Points on a hilly landscape, in no order, each with its height.
A ball rolls from a point to the lowest of its 2 nearest points, and stops where none of them is lower. Distance is the straight distance between rows; heights are no part of it.
Pefav (h 26.9): [ 54 102 103  90 113  92 116  83  88 138  77 104  78 154 111 105 143 121
  59  81 112  75  88  94 118 103 114  97  87  95  77  94  78 121 136  98
 145 128 117  91  75  62  87]
Tubu (h 48.7): [ 79 113  98 112  96 109 108  90  89  91 108  95  91  94 120  97 132 102
  83 103 105  93  80  64  93 135 108 114  91  85 104 113 104 126 128 114
 106 152 119  93  67 113  84]
vupim (h 51.4): [109 123 132  90  77  76  74 113  95 126  93  97 116 100  91 143  98  78
  69 113  58 101  98 133  86  76  65  94 122 103  95  74  84  61 115 112
  53  86  46  95 125 124 101]
Visog (h 83.5): [126 101 127 147 153  80 102 125  65 111  88 102  92 131 117 137  91 142
 118  85  91 120 101 119 105 105  49 112  74  82  84 116  79 100 140 101
 107  76  79  82 103  37 102]
doram (h 62.0): [ 99 107  79  44  96 123 113 117 173  91  63  99 141  98  81  88 103  53
  94  80  65 123  93  75  69  71 145  74 103 105  73  91  93 108  62 100
  82  79  73 117  77 108  72]
tefum (h 6.1): [ 98  92 131 112  78 111  94  72  73  88 116 121 128  81 121  97  96  53
  71  62  89 107 114  91  70  81 104 109 104 106 104  93  75  98  82 104
  93  98 126 117 120 101  38]
Dig (h 61.5): [111 122  94 115 102  92  75  97 126 112 104  70 110 109 115 103 105  65
  75  88  85 133 130  99  97  77 112 108  96  75  85  71  79  84  96  76
  87 118 101 120 134 124 123]
Fud (h 27.4): [127  61  96 106  90  97 100 119  99  91 107 158 107  72  89  48  42  98
 138 104 137  94 108 105  91 109 109  75 107 121  94  90 135 102  73 105
 118  64  89 106 132 115 137]
gebi (h 64.0): [105  96 113 114 133 103 111 100 119  86 105  88  89 116  89 126  88 137
 132 109 117  65  97 128 114 106  54 132  98  90 114 146 116  92 142 101
  87  66  86  97 134  95 108]
vipi (h 49.4): [108 100  90  82  87 116  75 108  94  68  76 137 105  82  89  55  92  56
 115 141  93 107  80 105  77 116 146  40 101 127 104 116  90 142  49 109
  80  84  77  88  72 116  81]
gok (h 61.3): [108  83 103 136 130  95  97 108  93  88  93  88 100 117 102 114  82 121
 102 111  98  98 108 103 107  89  55 140 112  88 115 129 104  74 132  95
 107  83 102 110 133 101 109]
Luve (h 86.3): [ 80 116 100  79  96 114  90 125  77 120  83 113  98 159  95 149  93 151
 121 101 109 122  80 112 128  76  66 101  81 102  88 106  81 123 136  84
  87  55  65  70  98  78 120]
mir (h 39.7): [ 97 123 134 136  93 106 116 104 113  83  95 107 120  81 124  77 117 110
 134  73 103  67  78  74  82 116 149  95  90 106 112 118 129 133  85  79
 119 148 135 143  98  81 103]
vod (h 41.5): [142  87 119  92  92 104 129  97 103  74 110 111 118  89  82  50  55 103
 121 118  94 137  88  84 110 125  84  98 110 107 146 110 136  43  79  80
 125  79 103  86  90 100 112]
lerav (h 50.4): [101  90 108  96  95 109  97  73  90  80  97 130 141  92  91  67  76 102
 113 113 101 155  87  84 117 115 108  97 102 126 139 105  93  72  84  71
 112  87 101  65  36  87  91]
fikoz (h 73.1): [119 101  95  98 117 102 139  81 136  93 122  57  77 138 101  85  75 132
 114 119 135 142 113 141 127 131  33 118  98  98 108 114 119  71 121  81
 126  62  91  73 117  87 131]
pev (h 66.8): [116 112 112 131 127 105  89 107 124 100 120  85  75  98  98 123 101 135
 134 104 118  51 112 115 113  81  96 125 102  77  93 130 117 107 132 105
  91  84  90  98 139 123 135]
Pogiv (h 64.4): [115  90  89 154 113 100  86 101 136 110  99  75 111 129 107 110  81 139
  91  83 113  83 128 109  75  85  87 131  91  69  87 129  92 114 121  78
 151 109 111 105 127 104 127]
guf (h 45.5): [122 110 112 102  81 122 131 109  51  89 101 100 107  67 108  90 126 121
 111 100  79  75  46  70  92 141 114 111  59  85  80 153 131 152  92 100
  99 104  99 122  69  81 119]
fonop (h 21.4): [ 75 131 100  85  84  95  88  79 102 115 106  59  82 107  82  88 121  92
  92 121  96  63  68 106 123 126  76  89 115  96 107  89 115  66 142 106
  72 127 125 140 123  99 124]
digek (h 47.8): [102 119 117  79  70  78  80 111  65 114  89 113 111 108  96 166  97 105
 100 122  77 106  78 127  85  81  49  83 115 106 104  70 106  77 110 131
  60  66  50  79 104  96  96]
Tol (h 44.9): [109  94 100  86  85 109  81 115  87  73  77 149 131  66  89  37  70  62
 119 126  84 107  77  88  76 116 131  55  84 108  92 115  76 127  59  98
  94  59  65 105 106 119 115]
Nat (h 54.0): [ 91  54  57  73  98  95 116 100 103 107  62  80 110 134  79  86  87  91
  92  98  73 162 110 102 144  91  94 110  91 114 101  64  86  64  96  88
 122  72 100  92  80  66 101]
zuzo (h 63.1): [ 97 117 140 123  77  75  64  90  61 105 108 107 106 103 109 164 100 107
  80 112  82  87 121 116  81  98  81 101 105 112  98  87  75  96 109 142
  29  76  64  81  94 110  63]
nobun (h 38.1): [121  75 100  90  71  94  97 124  89 102  99 153 118  78  85  34  63  73
 136 104 108 100  95  86  68 112 118  50  81 122  88  93 106 124  55  95
 111  51  85 115 121 120 114]
fid (h 70.0): [102  88 130 124 108  92  85 103  88  77 116 126  46  59 105 103 119 114
 105 115 113  27 130 109 105 122 107  96 129  97 106  93 122 123  75 131
  62 120  88 108 130 119  90]
Tesek (h 58.4): [ 70 133 115  89  89 117  59 139 107  98  85 101 106 121 108 138 115 111
  90 107 105 111 108 110 110  52 104  89 106 137  86  76  74 111  95 113
  70  77  73  73 101 122  89]
ler (h 67.6): [ 82  94  69 123 117  81 108  70 108 123  77  74  75 147 105  89  96 147
  86  94  83  93  99 123 107 101  69 134  95  93  84 137  80  92 137  90
 131 107 134  94 109  68  98]
fele (h 15.9): [120 126 105 120  77  78  70  94 142  96 109  46  93  98  95 122  94  98
 113 126 102  66 133 126 119  90  94 101  96  68 102 107 122  91 103  98
  61  97  72 131 159 121 167]
Togi (h 58.0): [127  89  70  81  86  83 103 112 114 116  96 107 109  62  85  90 104  70
  88 104  79 107 114  89  84  78  86 102 114  80 113  96 114  58  79 100
 100 127  87 114 138 126  77]
veke (h 47.9): [127  80  41  54  92 107 111  99 118 117  86  77 129  99  79  88 109  64
  95  86  62 142  98  70  96  87 123  98  90  77  89  95 101  97  71  84
  98  81  93 109  78  90  76]
tolir (h 51.1): [110  70  57  51  87  92 126  88 117 123  76  80 124 102  55  75  77  74
  94 112  64 155  99  78 128  91 106  95  96  97 107  88  95  71  83  90
 112  74  88 101  78  69  80]
zivur (h 41.8): [ 95  81  74  91 108  87 107  88  85  99 115 106  71  84  87  84 100 105
  93 130 109  98  96  92 111 114  82 112 111 109 126 113 108  66 118 106
 115 118 129  99  93 113  86]
zaro (h 62.4): [ 99 115 114 107 102  94  71 105  74 113 106 107  96 112 104 145 102 117
  99 114 108 111  98 103 103  88  70 120 106  95  92 103  87  91 142 106
  71  82  83  77 117 113 101]
sekab (h 44.7): [ 98 105 138 137 106 110 106 106 110  84 104  85  98  86 120  62  99 100
 131  76  99  66  83  95 100 108 160  68  92 107 109 107 126 134  86  93
  99 147 109 157 123 109 148]
reke (h 48.5): [129 119  78  89  86 114 106 100 130 112 116  70 118  84 107  91 124  52
  81  76  77 129  94  90  80  95 148  93  89  66  85  83  96 108  75  86
  91 136 102 113  91 133 123]
pugi (h 22.7): [120  96  26  84  79  94 112 106 135 103 112  80  90  99  71  93 102 103
 124 112 118 112 131  76 101 104  89 107  89  72  87  82 126  91  99  96
 115 103  96 102 107 123 132]
netut (h 87.4): [ 70  98  95  56  94  87  82 104  51 117  76 111  99 151  79 137  99 127
 100  99 100 106  85 114 137  78  73  94 104 125  96  83  70 100 125  91
  60  50  69  88  93  69 104]
povu (h 65.9): [ 97 122 136 135  93  91  63  94  77  93 121 123  95  79 107 132  97  81
  67 100  95  85 121 106  82  83  83 107 121 111  98  83  67 101 100 120
  49 104  90  95 115 121  54]
ker (h 49.7): [ 81  80 117 136  77  93 100  76  85  85 116 101  95  92 105  73 110  99
 121  63  97  54 102  79  96  71 144  82  92 111 115 116 118 129  94  90
 114 104 109 145 145 118 111]
bavud (h 82.3): [ 58 101 104  98 122 107  88 111 118  95  81 121 107 138  99 111  82 126
 120 118 149 134  99 106 135 101  92  89  84 132  99 112  77 116 126  91
 129  70  90  51  74 102 109]
dilo (h 17.9): [117  94 115  84  48  96 108  89  78  91 126 138 132  57  98  93  96  45
  86  52  81  99 107  91  61  73 106  83 102 122 100  95  86  91  74 106
 105 100  98 113 133 105  37]
guvuv (h 74.4): [114 106 115 105  97 131 100 119  98 110 122 121 130 108 125  99 109  72
  94  68 100  94 115  95  70  64 152  97  85  93  94  92  85 145  86  88
 119  97 115  82  73 112  87]
Mipe (h 13.5): [ 65 125 107 116 110  77  98  84 115  94  94  89  76  80  78  95 119 149
 104 121  97  91  87  83 103 106  91 108 143 136 121  79 108  64 110 111
  57 125 148 158  70  69 103]
Dimis (h 80.8): [ 65  83 100 110 121 100  92 104 133  84  70  97 126 151 101  78  76 122
 114 110 121 149  90 105 121 107 106  83  90 108 107 101  76 101 113  82
 148  70  86  71  78  99 132]
Bafor (h 45.2): [107 103  83  81  92 105  98  96  74 112 116 106  78  86  90  91 123  94
  89 116 124  93  80  84 102 111 111  98 107 103 102  91 111 101 120 115
 106 134 104  88  75 125  77]
vap (h 36.1): [112  78  87  80  90  96 111  90  99  84 119 139 111  73  73  61  68  88
 118 142 112 125  84 106 121 120  86  77 124 116 131 111 124  57  90  93
 123  82 101  74  81 114 107]
Pobi (h 53.5): [141 130 115  96  93  98 108 110 122 107 129  74 107  78 121  81 110  39
  83  69  95 111  97  97  82 102 142  65 102  95  80  85  85  94  77 109
  89 147 112 110 127 130 117]
satu (h 53.8): [ 99  90 119 121  94 100  90  93  89  67 116 110 104  60 108  79 103  89
 113  77  89  54 103  80  89  90 129  92 116 117 132 116 113 104  91 107
 101 137 109 144 148 111  78]
vati (h 81.6): [113  78 105 150 153  91 114 118  75 101  77 101 101 137 124 126  88 114
  90  83 103 133  98 126 115  93  69 115  87  90  89  93  79  97 109  84
 135  89  96  71 103  47 107]
Vikeg (h 52.8): [ 99  92  83  78  95 127  84 129 115  72  85 116 112  92  98  70  99  73
 114 119 103 110  94  94  86  90 146  69  91 132  93  94  80 145  69 111
 107  84  92  82  68 130  82]
Bekaz (h 30.2): [100  82  76 102 119 109 131  94 110  75 117  86  68  96  94  75 114 118
 123 115 113  54  82  91 114 129 101 114 111 100 113 131 129 102 127  99
 129 126 129 114 105 105 112]
kipab (h 67.2): [121 147 149  93  89  81  67 106 101 127 120  81 108 108 112 136  86  65
  84  99  88 116 108 121 100  72 121  76  98 115  76  98  58  80 116 111
  48  81  80  84 135 127 119]
sazuv (h 58.9): [ 85 109 114 112 114 128 111  93 118 115  90 117  99 125 156 119 120  76
  74  65  88  96 116 122  61  80 160  99 111  58  84 102  74 133  98  83
 106 133 115  86  60  81 100]
lonal (h 35.4): [126  81  62  83  98 110 118 117 112 103 121 110  61  79  82  76 110 111
 112  98 126  72  79 104 108 118 109  89 108  91  95  92 160  95  96 122
 110 112 103 104 109 136 134]
Vemir (h 59.7): [100  73  78  57 109 124 113 117 158  89  72 107 130 108  96 103 108  56
  78  64  70 149 114  95  88  59 125 104 110 106  81  65  97  83  66  90
  79  94  84 103  83  92  65]
Zez (h 36.9): [130  56  66  93 107 100 110 120 126  96 110 133  77  66  84  63  67 111
 135 114 135  74 106 119 114 108 103  77 111 110  99  91 152 105  80 112
 113  83  97  95 133 133 133]
Fusu (h 75.4): [107 111  77  96 105  90 126  92 148  81 104  66 101 135  84  77  61 132
 124 130 141 160 111 111 111 136  45  94  79  86 101  72 111  90 103  76
 134  57  86  76 116 102 141]
sopu (h 17.6): [ 57 133 127 111  83  92 102  88 115  82 100  90  83  57  95 101 122 120
  92 120 112  92  86  68  94 143  90  93 138 129 121  75 113  86  90 122
  59 150 120 155  69  70  99]
ligo (h 56.3): [ 76  67  64  71 105 106 116 101  87 115  60  76 100 143  88 110 111 105
  76  77  78 138 108 129 156  71  95 125  92 111  77  60  74  85  92  87
 107  88  83  98  95  68 107]
kaz (h 59.8): [ 75 109  84 103 109 103  84 109  86 128  91  93  88 146 112 138 120 118
  80  87  97 107  96 109 112  70  96 116  98  93  89  93  76  94 130  80
  93  97  93  84  96 107 109]
bov (h 38.4): [100  90  59  91 111  99  98  77  94  98  90  80  92  94  88  73 106 103
 105 109  81 101  73  78 108 103  98 115 109  93 121 122 113  67 120 109
 113 125 149 126  96  87  75]
sol (h 71.2): [103 103  89  84 113  95 119  67 108 120 116  59  69 147  87  95  76 148
 116 111 128 103 100 147 126 115  36 131  85  91 100 139 105  86 150  81
 125  59  98  86 129  79 122]
fes (h 18.0): [ 74 158 130  94 102  97  75  98  83 129 128 103  63 120 102 126 138 122
 104 107 121  66  87  90 117 105  99 105  93 109  75 104  91 134 128 110
  72 102  88  53  92 117 121]
Gugov (h 57.9): [ 66  91  80  76 102  90  94  90  64 122  77  82  90 155  83 112 124 119
  70  71  76 104 103 128 141  70  99 116  93 102  78  90  70  95 120  76
 103 100  99 105 103  76 101]
Lilu (h 60.6): [ 87 122 138  99  87 107  68 108  84  90  86 112  94 123  98 157 114 111
  64  95 100 112 128 125 102  76  99 100 107 137  96  77  71 111  97 117
  35  80  72  74  86 108  54]
virer (h 29.4): [123  81  92  85  56 113 116 108  79 104 132 119 134  79  93  83  91  50
 107  51  83 103 102  85  69  75 115  85  82 101  81  92 106 102  74  93
 109  67  99 131 124 106  81]
tapup (h 68.5): [ 94 109 146 136  80 100  77  97  80 108 141 122  94  84 120 118 101  71
  72  65 113  82 133  86 103  88 102  99 112 113  94  85  76 121  84 114
  74  93 112  73 123 115  49]
Fuf (h 20.6): [113 105  70 110 117 104  97 122 106 123 129 114  76  97  90  93 102 128
 131 100 138  86  98 101  89 101 112  91  83  95  72  94 116 136 114 105
 132 111  99  73  97 147 138]
Kud (h 27.6): [ 88 143 139  95  70 114 124  79  79  65  85  78 156  48 119  92 111 101
 112  95  85 114  63  87  66 139 109 102  97 114 101 109 131 119  65 112
  62 139 119 139  59  63  68]
zubis (h 56.1): [ 71 124 111  92  98 123  82 129 123  92  92 114  96 109 103  99 111  91
  96 116 113 109 115 102  94  63 133  72  98 141  85  75  77 126  84 122
  99  87  91  66  91 138  79]
Nomig (h 43.9): [141 121  64  59  87 113 116 110 112 111 115  80 124  83  87  82 115  63
  99  88  67 118  88  80  57  88 140  95  80  60  83 103 108 110  64  78
  95  99  91 114  83  97  97]
nud (h 7.7): [ 98 113  65  91  82  86  93  93 138  98 115  55  70 102  84 113 115 100
  96 120 101  77 120 106 130 102  72 109 107  67  96 100 134  70 103  98
  77 112  85 124 148 132 141]
mulo (h 25.7): [ 79 105  87  96 101 106 115  77 104 101 117  70  73 110  89  90 124 119
 106 119 117  39  76 113 136 123  75 102 108  87 103 112 133  87 146 111
 101 121 135 125 125 112 119]
sulu (h 45.1): [106  90 118 134  92  96 106  85  90  94 107 113 111  96 113  82 115 103
 127  55 100  45  99  76  67  95 139  90  71  99 100 132 122 146  96  75
 138 114 126 138 113 101 109]
gir (h 61.8): [119  79 110 111 106  94  91 121  89  98 123 117  94  62  92 106  82  86
  93 121 100  76 115 104 104  91  70 103 121 103 119  93 120  67  89 106
 116 103  77 104 142 112  92]
fevuk (h 69.1): [ 94 107 117 138 136 100  98  87 128  82 110  97  62  89  98 120 113 134
 132 121 123  13  80 123 124  93 111 116 122  94 107 120 133 117 121 113
  65  93  94 104 136 119 141]
rad (h 38.2): [ 94  99  92  93 103  98 120  71  69  96 100  95  99  99 104  88 127  98
  98  99  93  94  92  61  88 155 112 111  77  90 123 126  94 128  85 108
 109 120 132  84  33  57  53]
Kole (h 88.3): [ 63  84 118  75 107  94  86 109  58  91  69 113  93 135  81 130  93 127
  88 117 121 136 100 113 135  97  72  89 110 154 112  72  68  79 107  99
  87  57  77  77  74  67  94]
Zala (h 50.5): [142  85  90 134  99  95 104 106 111 108 117 100 106  92 105  82  89 115
 122  63  94  52 115  92  51  98 123 103  75  77  91 139 112 134  93  72
 159 108 117 111 102 100 134]
Kar (h 22.8): [ 62 135 114  95 111  89  95  85  88 123  95 100  74 136 109 124 148 123
  79  96 127  78  87  88 120 111  96 105  95  90  91  92  80 132 139  91
 112 115 116  63  76 105 100]
tebal (h 61.4): [ 98  79  87  83 112 144 109  91 132 121  87 107 114 133 133 117 112  68
  77  59  68 121 114 129  72  60 153 113 105  61  85 100  91 112  90  75
 114 115 105 104  60  77 102]
suz (h 33.9): [ 97 140 141 115  81 116 111 100 105  75  86  91 137  60 129  80 109 101
 128  83 100 110  66  80  84 126 133 107  95 115 114 102 141 127  85  88
  90 143 127 144  68  76  92]
roku (h 66.3): [115  67  73  68  90  83 117 116 129 113  96 118  88  36  78  90  85  86
 111 135  95  92 106 115 111 113  63  93 131  91 124  97 141  59  66  98
 130  93  71 102 124 110 105]
natu (h 63.4): [ 93  81  64  84 113 124 105  93 110 120  85  91 110 129 112 109 124  83
  72  90  72 137  99 102 106  72 129 118  98  79  90 102  83  98 104  96
 118 113 113 103  72  86  92]
Vikud (h 54.7): [110 120  99  91  80  82  80 112 112 122  98  89  95  80  93 112 110  75
  75 112  78 106 112 108  93  88  68 106 130  89 103  80 101  59 108 105
  76 115  76 104 139 127  96]
turut (h 49.8): [141 104 129 114  89 111 121 112  93 105  98  65 107  66 120  62  96  70
 105  60  87  84  82  96  90 125 157  61  74 105  95 105 124 130  76 109
  88 144 105 159 119 110 152]
Topuv (h 68.6): [104  98 130 119 105  81  67  98  83  92 131 130  62  54  93 130  97 108
 111 128 122  40 148 114 101 132  70 100 124 105 115  98 111 116  75 126
  78  90  75  91 116 111  64]
nopa (h 17.5): [ 56 122  96  92 103  74  88  64  89 110  88  77  79  97  75  94 124 126
  95 125  96  68  70 100 102 114  75  92 129 118 106  93 101  62 133 115
  69 120 155 157 100  77 109]
num (h 64.6): [ 75 128 117  99  92  69  69  84  69 102 107 112  81 110 104 148 119 121
  95 123  97  88 114 107  93 114  77 121 102  97 107 109  89  94 134 123
  40  87  92  84  84 113  88]
Zafe (h 37.2): [116 103  81  96  94  92  95 136 117 104 106  96  95  95  80 125  82  98
 113 133 111 108 113  99 102  91  62 104 104  87  97  66 117  72 103  99
  98  73  72  84 143 122 121]
lag (h 29.3): [130  88  77 108 108 113 121 115  90 103 123 107  70  94 105  75 110 111
 121  85 120  75  76  86  95 122 114  93  94  91  85 110 147 138 110 111
 120 124 112  99  82 130 145]
far (h 71.4): [101 108 131 123  94 119  79 112  96 115 140 117 110 102 116  99  98  80
  84  73 115 107 131  92  87  50 131  92  98 110  82  70  74 118  84 110
 106  93 109  87 111 130  77]
vibu (h 41.9): [108 108 107 100  94 113 125  80  57  76  99 102 111  80 104  83 129  97
 106 101  89  84  56  60  87 164 101 120  63  84 104 150 112 157  95 105
 106 109 116  95  51  62  81]
vosa (h 46.5): [140  94 116  89 105  95 113  63  67  72 107 113 127  70  88  78  70 112
 116 110  95 127  90  87 107 120 104 109  98 114 149 136 111  52  68  81
 113  91 124  81  60  88  97]
pivap (h 70.8): [ 90  98 119 122 120 108 102 104 103  83 104 109  43  69 107  98 124 125
 113 107 121  25  88 108 126 115 111  98 127  98 104 102 140 115 106 137
  76 127 100  97 123 124 121]
bule (h 52.2): [ 82 123 125 144  93  97 120  95 110 106  85 110 105  95 143  92 135 104
  89  82 106  74  84  68  76 150 113 112  79  78  88 108  98 146 102 110
 114 157 116  82  71  91  97]
sadu (h 85.0): [111 109 107  97 119  87 114 113  75 116  96 104  80 148 102 138  84 149
 127  93  96 133  81 125 118 104  43 117  79  90  89 123  84 100 143  86
  95  61  75  62 103  51 123]
vum (h 30.6): [ 87 102 109  83 103 123 123  88  94 131  95 101  96 141 100 100 132 101
  67  85  99  92  81  87 116  98 133  76  88  92  90  95  92 130 130  93
 152 124 118  91  35  75  78]
tepef (h 22.0): [ 75 133 127 101  76 108 113  76  88  71  97  79 106  45 105  96 113 104
  98 106  98 106  68  70  74 142 108  85 119 120 111  94 118  98  81 132
  63 160 124 141  73  89  67]
Murev (h 70.7): [105 130 149 136 109  91  66  89 104 120 122  89 112 107 139 114  96  63
  69  72  97 110 109 117 102  74 121 104 106 103  79  89  53 101 119 105
  53  97 109 100 130 110 105]
zolid (h 57.6): [104  92 100 123 117  98  90  98  99  84  99 105 119  88 127  82  95 106
 108  93  94  85 108  83  90  84 117 125 103  95 122 127 115  98 106  91
 117 126 131 139 125 107  80]
muvel (h 42.9): [115 123 100  88  79  98  84 137  91 114 107 112 111 104  95 143  80 116
 130 138 100  96  87 118 105  82  58  92 109  96  95  76 125  75 112 118
  75  45  56  79 132 102 121]
Sivo (h 57.5): [ 83  55  95  48 121 133 110 119 119  82  62 125 127 102 107 109 105  69
  78  71  80 135 122 133 104  56 106 106 117 138  92  68  86  83  71 109
  79  95  87  99  74  79  62]
kelu (h 64.3): [114 143 116  90  96  94  81 112 127 130 109  62 104 116 101 122 108  61
  77  88  93 130 124 112 105  74 130  83  98  97  74  73  65  79  81  97
  60 106  86  89 131 130 131]
Zutol (h 59.4): [ 49  77  84  82 132  86 107  82  43 115  71  76  86 131  87  89 112 120
  76  68  69  75 100 143 153  65 109 129  97 114  74  82  40  92 106  93
 115  94 116 108  87  54  99]
Vofeb (h 77.2): [108  81  91 118 111 122  97 119 113 114 104 114 133 123 120 109  89  91
  93  82 115 129 123  98  80  62 121 108  89  87 102  88  86 120  99  69
 143  96  99  76  76 101  98]
zadim (h 77.5): [ 99  92  62  98 100  87 112 118 153  78  87  68 114 146  80 100  63 112
 111 129 112 155 115  80 112 118  75  90  64  83  99  70  88 108  96  88
 136  66  78  86 100 109 131]
nop (h 53.4): [ 87  68  98  84 108 106  94  95  85  89  70 128 114 102  89  97  78  96
  83 114 115 153 104 103 119 106 100  86 104 141 134  92  75  86  77  92
 104  91 102  72  41  82  66]
kamiz (h 31.3): [108  80 105  79  74  87  98  96  99  85 116 147  98  36  78  71  68 109
 124 143 113 109 107 124  95 135  80  73 126 123 139 104 120  65  58 102
 124 101  83  76  83 106  89]
dak (h 79.6): [117  73  88 121 126 105 100 126  99 105  84  97 118 134 101 102  77 101
  98 103 104 152 111 100  98  91  85 111  80  86 107  90  87  99 110  74
 135  83  98  78 103  79 110]
fiv (h 56.0): [ 78 130 135 136 107 111 107  85 118 107  98 117 107 109 166 102 122  76
  75  70 105  82 101  94  62 113 135 101  92  61  79 106  67 143  94  89
 101 150 124  75  75  79  90]
Lediz (h 79.3): [ 64  71  80  95 118 101  97 107 151  80  55  67 120 169  93 100  66 103
 114 113 111 144 111  91 121 126 105  81  67 102  99  76  77 100  98  84
 146  62  64 102  84  99 141]
febip (h 34.5): [ 85  93  98  76 105 117 123  79  74 112  93  93 111 109 106  90 126  92
  72  89  92 103  63  73  99 122 125 100  86  76  98 119  88 139 117 107
 119 112 133  97  30  52  69]
zum (h 55.9): [148 121 109  89  81 107 133 110 111  98 109  63 121  59 118  72  85  34
  96  70  91 120  65 100  79 133 145  63  83  99  82 105 101 109  69 126
  86 147 112 131 122 102 134]
dap (h 14.6): [112  90  45  95  81  87 110  88 140  80 106  59  80 118  88  98 103 112
  90 124 102 107 132  95 115  97  64 132  95  62 108 103 122  71 115  94
 110 104  99 115 135 123 119]
nodig (h 61.2): [105  81  94 140 131  93 107  98 113 107  93 101 106 108 123  97  83 119
 101  89  96  87 112  89  74 102  96 129  96  79  99 152  98 108 113  76
 143 111 130  99 109  89  90]
kupom (h 64.2): [114  68 100  87 106  97  96 123 114  97 113 140  80  36  92 114  82 107
 101 140 110  65 109 141 111 103  56  96 143 109 125  97 133  75  72 106
 121  90  75  93 120 115 108]
gop (h 15.7): [ 83  76 143 129  93  90  87  86  55  79 110 122 117  74 112 111  86  84
  71  81  91  84 129  77  85  99  69 115 114 115 125  92  86  96  82 117
  88 107 116 136 121  80  39]
kaved (h 66.6): [ 97 113 126 129 107  76  75  89  79  84 114 126  78  77  99 141 102 124
 105 130 115  56 136 104  94 124  62 135 102  96 117 112 103  95 108 136
  59  83  86  95 107 109  83]
Vup (h 55.6): [ 82  71  95  68 115 120  94  93  91  79  70 121 100  99  95 116 113  83
  72  92 103 137 130 118 103  76 111  95 116 143 117  79  77  92  76 114
  80  95 103  87  53  86  34]
Bon (h 34.3): [ 90  88  83  90 120  94 137  73 103  82 101  76  85  93  94  69  97 114
 118 111  91  72  64  84 113 133 104 112 105 109 129 143 129  85 127 118
 125 123 159 120  79  73  92]
deva (h 69.4): [ 72 103  95 103 114  80 107  75  94 120  91  69  65 151  98 107  82 154
 118 102  92  78  95 126 112 107  35 138  96  94  91 143  98  93 152  92
  97  71 112 107 121  79 107]
Zur (h 58.3): [ 98 102  87 129 108  99  81 104 110 109  96  71  98 113 107 117 100 100
  87 105  94 114 114  99 106  84  85 127 109  85  99 104  97  80 122  96
  91 122 119 118 133 120 110]
Karag (h 21.7): [111  80 118 114 125  87  93  90  51  74  96 126 101  75 104 123  78  95
  73 120 103 111 136  90  82 104  62 108 120 119 130  94  80  76  78 114
  96 106 108 104  97  87  59]
fike (h 11.4): [ 83 140  99 101 112 106  85 116 100 121 122 109  62  92 102 115 117 139
 130  99 140  73  93 109 110 101 101  95  95  95  59  90 105 136 121 119
 104  99  95  43  98 139 143]
Vugu (h 37.9): [135 110  85  61  70 103 116 119 105 108 114 119 149  63  84  78 108  47
 108  82  79 105  86  81  63  69 136  74  82  91  77  84 105 102  62  79
  86  69  84 124 106  97  70]
nodu (h 30.7): [108  87  53  87  89  92 111 132 124 103  99  97 111  93  75  95  79  84
 116 119 115 135 118  68 101  94  93 101 106  84  95  69 106  79  77  90
 111  91  76  99 125 129  96]
Gen (h 26.4): [112  72 109  91  95  80  98  81  62  83 107 124  93  56  91  97  72 113
 106 140 102 107 122  93  86 122  84  97 117 115 139 114 100  60  65 109
 116 110 109  92  79  95  73]
Mun (h 65.6): [ 85  79  53 111 111 106 113  76  97 131  77  78  90 153  98  90 106 111
  76  83  78 117  95 112 109  88 111 119  83  74  82 118  80  96 122  82
 144 107 132  88  73  72  95]

For each start below, name the point where the ball stops.
fid: Nomig
Vemir: tefum
Kole: tefum
sazuv: Mipe
Togi: nud
bavud: Mipe
zum: Mipe

Call two points neighbours if one is among the 2 nearest of the other. Go from one point of each pair to the other, from neighbour to neighbour, staying as low as possible. Name the highest point that can't be avoided.
nud / Zur: pev
Mipe / Nomig: zum
Fud / fike: Zez
